Each scene shows the same named points in several views. A view is turned or mirrored, shifted and resized as a whole, has a little noise and may leave points out.
(in the rows, 128 means zero)

Scene 1
View 1
j_645: [112 121  91 168 177 229 148 178 112 174 158 154]
j_558: [165 154 122 127 159 195  91 188  91 152 178 153]
j_940: [141 138  62 109 111 176 109 120  91 204 194 136]
j_203: [204 127 141 153 131 144  66 186 106 173 163 169]
j_596: [119 113  88 155 134 194 132 149 101 210 150 165]
j_526: [229 113 122 164 151 131  53 203 126 132 178 163]
j_419: [226 110 147 171 150 134  54 216 124 144 164 174]
j_325: [245 110 118 143 102  88  41 174 113 168 194 159]
j_564: [122 131 110 140 130 194 118 149  96 213 149 161]
j_240: [180 117  78 130 127 153  85 160 112 165 195 146]
j_691: [182 166 132 105 119 170  67 163  78 185 180 156]
j_12: [200 142  88 118 143 153  73 174 106 136 216 141]
j_215: [176 139 120 141 141 162  79 177  95 176 168 157]
j_30: [165  84 114 184 115 142  98 165 120 210 139 181]
View 2
j_215: [ 91 118 139 133 194 116 107 164 169 119 111 118]
j_30: [129 123 152 108 206 161 134 169 166 114  83  80]
j_325: [109 115 197  91 169 126 100 187 178 109  76 175]
j_526: [100 118 161 138 179 134 105 198 173 153  77 167]
j_645: [107 133  85 160 238 153 144 135 140 149 116  32]
j_940: [ 96 147 139 100 213 124 112 103 140  95 135 110]
j_12: [ 83 133 146 130 191 111  96 148 155 137 114 168]
j_240: [100 136 148 115 199 130 106 139 146 123 104 141]
j_596: [113 136 120 123 225 145 135 130 143 118 113  63]
j_564: [107 125 121 132 220 128 129 135 157 104 122  60]
j_558: [ 83 120 123 154 198 111 106 161 164 134 122 120]
j_691: [ 83 112 146 129 196  89 100 154 178  97 128 120]
View 3
j_30: [134 125 145 127 119 170 115  82 117 119  89 129]
j_215: [158 135 158 104 127 155 123 106 151 131 126 154]
j_240: [168 118 143 124 133 179 137  85 153 122 139 153]
j_526: [126 104 145 114 174 177  98 105 147 136 138 177]
j_691: [175 141 179 101 130 155 129 117 164 138 133 140]
j_596: [167 146 124 119  85 149 146  79 130 111  97 128]
j_419: [116 118 156 108 169 168  92 110 140 137 126 181]
j_203: [140 127 166 105 144 158 103 107 143 138 117 157]
j_564: [170 152 143 110  84 140 140  94 133 118  96 121]
j_12: [175 118 149 113 149 178 135  96 171 124 161 165]
j_645: [166 156  95 111  84 121 146  81 140 106 111 162]
j_325: [140  96 185 125 178 216 105 106 147 135 138 142]
j_940: [203 131 153 129  96 175 162  84 156 109 131 118]
j_558: [164 142 144 100 125 140 128 115 159 128 136 167]
View 4
j_596: [174 225 126  86 161 107  99 123 160  63  84 129]
j_558: [109 195 127  73 117 116 118 159 103 105 118 110]
j_325: [105 142 140 116  60 199 153  76 151 137 155 133]
j_645: [143 221 112  67 171 101  72 172 119  57  65 131]
j_203: [ 84 159 122  94 114 124 131 105 131 122 124 131]
j_940: [198 238 159  90 112 137 122 135 147  87 128  90]
j_419: [ 56 126 101  95  97 157 129 107 116 133 121 152]
j_564: [163 224 137  89 164  87 115 118 149  70  98 115]
j_215: [113 182 133  88 113 125 128 128 120 113 125 123]
j_526: [ 61 115 106 108  80 193 122  90 137 132 125 165]
View 5
j_30: [103 105 131 128  88 120 154 120 151 129 154 110]
j_940: [151 103 116 133 127 134 142  78 150 119 185 109]
j_596: [132 109 128 155 101 143 158  90 163 119 154 106]
j_12: [129 103  97 130 136 128 121 101 124 122 168 157]
j_558: [130 116 107 140 121 144 138  93 137 138 140 159]
j_240: [124 100 109 129 121 123 134 105 138 120 171 134]
j_691: [135 108 115 117 128 142 146  91 138 155 163 146]
j_203: [109 109 118 118 109 127 143 117 133 152 147 151]
j_419: [ 92 105 110 118 106 117 134 135 121 147 138 169]
j_645: [133 117 120 181 104 150 147  88 157 103 126 125]
j_325: [100  92 110  90 116 105 132 136 117 145 186 144]
j_526: [ 97 102 106 123 112 111 127 133 116 135 150 167]
j_564: [139 112 126 149 104 147 159  85 162 133 151 112]
j_215: [122 109 115 130 117 133 141 101 140 143 149 143]
View 6
j_203: [181 121 104 103 123  73 100  96  71 114 138 147]
j_30: [156 112  84 109 117  65 111 140  76  92 188 129]
j_691: [181 137 146 100  84  67 101 100  76 141 142 134]
j_645: [116  88 146  78 110  97 121 179  63 143 167 163]
j_419: [183 115  81 115 150  93  92  82  70 112 122 155]
j_940: [144 147 134 127  71 111  91 141  99 169 186 129]
j_325: [197 153  74 142 117  93  74  71  95 115 150 120]
j_215: [168 120 124 103 105  82  99 111  76 134 146 143]
j_240: [157 136 113 121 102 108  91 122  86 141 165 134]
j_558: [162 118 142  93 109  93 105 117  71 147 133 160]
j_12: [170 144 127 125  98 117  84  99  90 162 140 146]
j_526: [179 126  78 123 144 111  88  85  79 123 128 147]

In a view up to two points have been moved. Name them for each view, in the order of its rows, or write -.
view 1 => -
view 2 => j_645
view 3 => -
view 4 => j_526
view 5 => -
view 6 => j_940
